Each row is a point on a tangle of strands that fork and nearly touch. The rows are in no order.
In the rows, 128 means zero.
Points whose rows are less than 111 apart are linked; no others are. Some points are linked to none.
nev: [116 137 109 130 101 128 138  73 103  98 165 134 127 171 132 150 105 126
 160 154  91 108 172  82 145  84 103  99]
Teput: [166 196 121 150  92 184 157 162 136  98 133 170 138 158 102 129 168 133
 111 115 144  99 122 155 166 174 114 144]
pobus: [131 187 116 147  77 185 140 121 107  81 166 158 117 176 118 130 129 159
 137 152  99  88 153 130 161 135  83 120]
kunin: [200 190 140 167 144 160 122 161 171 167 137 184 136 117 101 103 165 147
 126 128 142 112 114 170 206 174 132 134]
fuban: [148 143  99 147 133 100 152 155 175 132 130 128 146 106 134 126 140  92
 102  92 169 138 119 160 143 115 148 179]
pege: [130 151 133 201 163 111 108 190 146 182 151  97  93 137 131 135 139  82
  90 152 126  95 178 141 191  99 124 129]
sikid: [114  97 139 105 153  76 109 147 145 202 146  94 118  83 124 104 150 128
 108 106 143 141  98 139 156 130 144 121]
Zapal: [131 149  90 136 104 106 121  83 126  60 180 155 149 149 146 141  89 123
 159 144 107  99 157  99 145  87 118 143]
tofon: [111 110 135 150 126 155 130  93  64 123 116 104  96 186 132 156 122 127
 145 188  75 120 176  79 120 103 104  68]
pebe: [142 185 141 168 132 185 109 144 115  98 138 149 109 172  95 159 112 121
 124 189 139  96 171 100 114 145 111 112]
penu: [136 148 121 127 137 135  68 123 146  85 162 157 142 102 119 111  98 140
 145 138 132  97 116 122 115 122 144 144]
laf: [ 93 126 113  71 131 142 122 120 105  88 138 127 171 139 132 152  71 142
 112 131 183 133 125  90  58 118 168 143]
Leti: [113  58 177 144 117  87 133 143 106 143  68  55  67 112 146 107 176  94
 129 153  69 141 123 110  89 141  87  92]
rak: [152 139 144 128 137 159 158 159 120 188 115 129 121 147 112 126 155 121
  92 113 167 155 106 151 163 154 135 121]
Fef: [124 125 136 133 144 147 154 124  87 147 104 107 121 159 129 163 132 104
 102 164 148 168 142  91 126 135 122 103]
Zib: [114  68 126 101 157  41 114 155 149 184 124  75 130  55 142 107 136 107
 110  92 152 132  84 130 115 126 146 148]
gaki: [108 104 159  72 143 149  82 117 112 134 120 137 139 104 113 113 102 173
 151 135 134 142  82 116  75 146 154 106]
Mas: [161 171  94 167 127 104 151 119 180 113 154 162 157 119 133 115 115 108
 130 105 161 138 135 153 180 115 146 180]
dobo: [157 135 106 114 142 116 132 138 181 144 124 160 166  98 136 115 115 143
 111  77 168 157 101 186 138 132 178 171]
Vosa: [138 148  84 129 143 125 174  93 160  99 127 170 198 135 159 161  72 137
 126  98 173 172 143 150 127 106 182 165]
giviv: [146 123 153 173 111 134 185 155  98 138  71  99  91 149 130 136 189  86
  94 142 101 156 132 145 123 161  79 138]
vago: [147 129 110 142  81 150 199 100  97  90  97 146 139 164 124 154 170 115
 127 131 106 155 133 133 124 134  84 138]
lovof: [104 161  90  99 137 154 122  90 168 102 159 180 196 131 165 137  24 188
 141  98 163 129 142 174 102 101 188 163]
movin: [ 74  79 166 144 127  87  77 175 116 148 120  41  55 112 124 125 153  97
 122 148  85  84 146 100  99 112  90 105]
meli: [126 135 112 158 137  74  96 105 145 108 165 114 115 121 149 140 108  76
 149 140 113  91 178 100 152  85 116 147]
suk: [113 141 124 136 129  99  65 140 149  98 188 121 115 101 121 120 108 106
 130 144 123  66 148 108 139 107 119 148]
Pek: [127 167 104 120 164 138 103 112 189 112 166 195 199  95 151 119  50 164
 127 109 178 126 136 167 134 118 193 158]
sudi: [115  90 124 138 144  65 119 105 138 120 136  97 108 111 158 132 138  78
 149 130 102 112 153  91 135  96 101 127]
rusi: [ 55  86 109  92  93  60 115 158 124 125 148  41  89  97 130 127 145 111
 110  87 122  86 114 109 124 128  95 124]
povon: [147 118 108  98 112 139 113  69 111  45 133 168 154 137 131 135  96 144
 179 160 101 120 127 109  68 105 141 120]
zom: [138  81 113 123 137 108 164  38  89 105 108 132 150 161 168 164 120 101
 173 157  90 155 166  65 106  88 120  97]
bimi: [142 174 125 175 153 155 135 156 120 109 128 132 123 164 105 168 121  94
 110 165 166 128 178  99 130 146 129 136]
Delo: [133 139 154 170 150 173 114 118  88 115 110 131  90 167 110 153 127 111
 147 188 101 129 185  91 121 133 114  93]
kebet: [ 77  66 130 109 145  63  89  76 113 143 151  77 105 123 167 139 113  93
 182 132  93 105 166  65 140  86 103 103]
kof: [125 105 122  69 109 143 116 151 147 106 100 136 125  99 114  99 129 163
 128  83 133 136  66 164  77 147 140 155]
Lev: [ 95 132 112  70 113 137 108 126 138 142 159 139 154 107 125 105  95 174
 122  78 178 115  91 160 127 128 167 133]
ledi: [107  55 142 105 145  62 132 148 128 148  88  63 113  78 156 112 142 104
 118 109 129 158  86 112  85 147 121 138]
kime: [160 200 133 167 100 208 154 142 120 116 137 179 119 171  99 136 162 152
 145 153 117 103 159 153 173 170  98 115]
nif: [ 92 100 149 105 110 125 124 125  88 173 124  87  84 136 103 110 153 145
 124 116 108 132 105 121 136 137 104  89]
Vube: [ 97 135 106  69 140 169 137  92 105 102 140 166 192 162 137 155  53 171
 137 149 159 144 118 108  77 107 180 121]
Sen: [123 158 135 131 115 134 129 166 124 165 144 109 100 137 112 118 149 121
  90 107 158 119 118 138 159 129 119 130]
Nede: [ 76  76 174 148 130  71 119 193 113 179 100  15  56 103 150 111 158  92
  84 137 103 106 121 105  92 144  95 100]
Rivi: [188 180 149 123 146 185 123 149 146 159 121 188 156 126 100 107 138 163
 127 117 158 130 104 154 166 180 148 112]
rorov: [179 141 164 196 158 130  93 209 161 173 106 111  75 122  98 117 171 110
 100 171  86  90 136 158 144 144 104 134]
Sug: [159 151 134 155 116 151 192 162 108 168  97 124 110 146 119 140 185  95
  87 126 149 162 130 150 137 164 109 141]
nipi: [127 168  78 143 110  99 132  90 166  88 187 178 168 116 152 126  85 127
 135  98 160 115 150 155 190  87 156 169]
danep: [130 130 109 106  83 144 170 128 103  73 107 133 143 155 116 139 142 116
 119 124 129 134 110 123  88 128 107 146]
Fimir: [150 135 153 142 193 125 100 115 130 184 132 135 132 116 123 131 122 122
 124 162 149 149 126 105 167 137 149 101]
leda: [116 122 125 105 156  97  88 143 142 151 153 116 132  88 126 126 114 115
 110 112 161 119 108 132 134 115 150 133]
mok: [ 90 139 119  82 138 133 103 132 121 135 168 133 154 112 117 136  80 134
 116 116 185 125 113 120 113 117 161 141]
fetu: [148 184 114 110 136 202 137 111 148  93 149 211 196 158 122 134  86 188
 146 125 155 120 121 140 134 155 170 125]
sikas: [119 110 108  82 113 128 107 131 166  71 112 152 160  98 140 117  88 170
 143  93 135 131 101 171  60 119 155 165]
muzi: [167 100 130 162 148 117 154  70 105  85  98 148 132 150 150 164 132  80
 162 168  85 158 177  84 111 106 117 113]
pime: [147 122 143 103 111 149 113 148 126  94 100 142 119 112  91 106 144 143
 132 129 117 129  80 138  93 154 121 139]
nadup: [180 175 136 202 130 153 124 134 151 117 135 161 114 132 113 132 153 110
 142 163 100 118 163 155 186 133 101 132]
ruko: [140 160 119  90 112 144  95 150 170 136 164 161 145 101 121  82 117 176
 124  79 164 100  81 171 154 142 162 142]
tol: [169 189 118 140 151 155 119 117 168  95 162 215 193 124 128 128  87 162
 135 127 168 125 123 148 161 144 178 148]
piruk: [ 88  86 125  72 109 105 133 102 101 158 120  84 121 116 127 108 139 147
 124  97 136 156  92 113 117 132 126 103]
moro: [ 63  76 166 117 111 103  95 138  78 139 113  50  66 127 126 126 145 119
 136 147  92 105 131  74  79 125  94  83]
bul: [117 129 111 107 130 114 100  86 138  52 157 166 163 125 146 147  67 120
 172 144 118 107 154  88  91  91 151 150]
busog: [131 161 129  88 141 188 142  96 109 112 126 184 188 152 114 146  89 179
 134 137 168 150 114 112 118 151 176 105]
kez: [126 165 131 222 133 137 128 182 138 157 129 107  86 158 130 133 152 102
 101 154 101 105 217 166 184  97 111 133]
Suder: [179 117 161 212 151 113 144 184 148 171  81 109  89 119 121 127 191  85
 102 167  76 141 142 158 145 134  95 136]
bar: [127 108 173 163 144 120  95 182 128 187 107  79  68 117 109 102 173 119
 107 155  86 104 127 143 137 135 100 103]
dut: [127  44 168 139 147  54 138 135 132 152  84  49  91  83 165 110 170  90
 122 128  92 148 111  94 101 141  99 118]
Fezol: [ 98 120  67  78  99 104 164  68 131 100 165 141 190 148 161 145  76 152
 156  95 123 132 145 122 124  71 150 143]
Tuvur: [208 166 144 198 141 142 132 166 173 152 110 162 119 117 101 121 182 117
 131 152 110 116 130 181 179 166 107 157]
varas: [146 121 116  83 148 156 164  91 142 135  98 168 177 128 146 123 108 172
 134  91 151 196 100 167 112 135 169 133]
govor: [166 128 124 120 113 165 197  86 110 119  82 186 162 142 120 151 168 144
 141 135 111 168 114 158 130 154 112 137]
nol: [100  91 126 124 112 123 143  54  71 125 130 107 127 172 151 154 117 120
 170 160  72 126 164  57 119  80 110  82]
mogem: [ 94 147  71 112 107  97 166  77 137 113 189 151 173 145 165 149  78 130
 140  95 157 126 159 116 177  81 141 153]
Vono: [ 86 127 123 114  87 123 103 116 112 144 161 108  90 138 111 109 141 151
 132 113 105 104 112 132 162 123  96  93]
nupin: [165 173 119 121 102 171 116 152 164  96 151 188 147 116 113  88 134 164
 136  95 152 101  86 175 144 165 141 156]
Gasu: [115 102 159 176 123 127 168 177 102 174  77  60  64 153 143 126 182  90
  88 141  84 159 155 144 131 135  77 108]
vonu: [178 145 160 103 142 175 115 157 131 131 105 161 132 115  96 104 146 160
 132 128 141 147  80 145 113 171 145 129]
Batem: [111 153 129 129  69 175 125 122  89 119 149 129  93 168 101 123 151 160
 136 140  92  92 130 135 155 135  84  86]
bunut: [166 110 116 126 142 126 173  78 114  84  90 155 159 136 140 154 125 110
 150 154 125 177 141 107  91 120 134 135]
bilep: [ 45  56 113  71 121  36 114 128 128 142 132  51 111  73 148 115 124 129
 139  69 120 110 100  98  93 147 119 119]
fuvum: [110  91 108  79  90 112 148  80 115 127 131 127 144 127 137 116 122 173
 153  86 104 157  94 141 128 119 128 119]
gitor: [166 115 131 132 139 130 168 110 128 136  95 153 146 122 137 127 157 119
 129 113 128 178 105 150 134 146 128 135]
vopi: [ 97 106 115  69 121 135 142 122 115 173 133 113 138 117 131 107 120 160
 113  70 174 164  78 144 126 137 154 124]
puni: [145 145 115 119 105 162 134 100 120  70 126 167 150 152 108 144 123 144
 145 145 121 119 127 114  98 125 124 132]
lodo: [146 112 113  86 120 148 150  73 129 106 110 171 170 119 133 119 125 185
 155  93 109 159  96 157 125 123 147 122]
mefa: [144 144 121 108 140 156  92 134 163  68 131 179 165 102 120 114  81 161
 142 115 144 125 106 150  86 134 170 158]
mili: [ 94 144 131 140  94 131 124 187 112 144 141  79  76 140 111 129 144 109
  85 125 136  90 140 131 131 126  95 130]
Kivak: [163 155 119 108 148 174 148 134 171 129  87 186 189 117 128 121  96 173
 125  89 170 159 100 186 106 153 179 172]
Med: [112  80 172 139 125 120 122 126  78 130  85  83  71 141 126 128 155 109
 135 164  85 133 132  83  71 130 105  77]
Nov: [161 130  93 138 130 125 189  96 146  75  96 161 189 138 145 151 110 111
 135 109 149 179 137 139  94 117 157 179]
Gari: [156 168 131 216 117 131 137 165 154 118 125 117  95 140 118 123 173  91
 116 151  98 112 169 161 174 116  90 161]
Sosig: [134 123 165 142 143 139  78 165 118 161 123 104  92 117  96 113 141 114
 116 159 116 125 116 113 110 145 112 113]
dimem: [129 123 151  87 149 178 119  89  98 133 112 167 151 138 106 126 115 180
 151 139 143 154  99 112 106 148 151  90]
non: [ 81 112 115 116 112  47 109 190 153 164 158  55  90  86 131 127 147  87
  94  98 150  71 111 136 140 120 121 151]
Pok: [ 89 130 141 172 144 114 116 172 120 201 152  63  79 158 137 134 144  93
  81 133 141 110 183 116 174  92 121 105]
nezu: [ 92 103 160 163 133 116 137 169  90 195 115  50  73 151 148 130 159  97
  90 134 110 133 159 111 141 121 103  96]
forek: [174 111 148 168 159 111 149 147 143 170  99 126 111 103 124 125 176  99
 120 138 116 167 112 150 151 147 106 137]
Som: [ 52  61 118  84 127  43  99  99 117 143 153  63 115  94 165 129 121 110
 158  99 115  99 135  72 122 113 117 114]
kot: [118 114 164 107 165 141  61 130 120 137 131 132 116 102 100 111 112 137
 136 157 139 121 104  89 103 146 144 104]

A fork is a point with three links, a tip a point with one. Leave the first point through the second and follow the links. Name the first fork or tip that comes.
Gari; nadup -> non
gitor; govor -> nol
kunin; Tuvur -> mili
danep; vago -> busog
fuvum; lodo -> Fezol
mok; leda -> Nede
movin; moro -> mok

Follow the links from the first point to the second, and from the first to the third. Name the last point that the two ways share.
Nede; povon; ruko -> mok
Batem; dimem; mogem -> piruk
movin; Vube; ruko -> mok
dimem; Nov; Delo -> nol
forek; bunut; bimi -> nol
kime; tol; nupin -> Lev

A fork is a point with three links. Follow the links from the first point to the second and name the forks in between, in order.
ruko; vago -> Lev, mok, busog
Zapal; fuban -> busog, mok, Lev, piruk
nif; puni -> piruk, Lev, mok, busog
Sosig; Nov -> nol
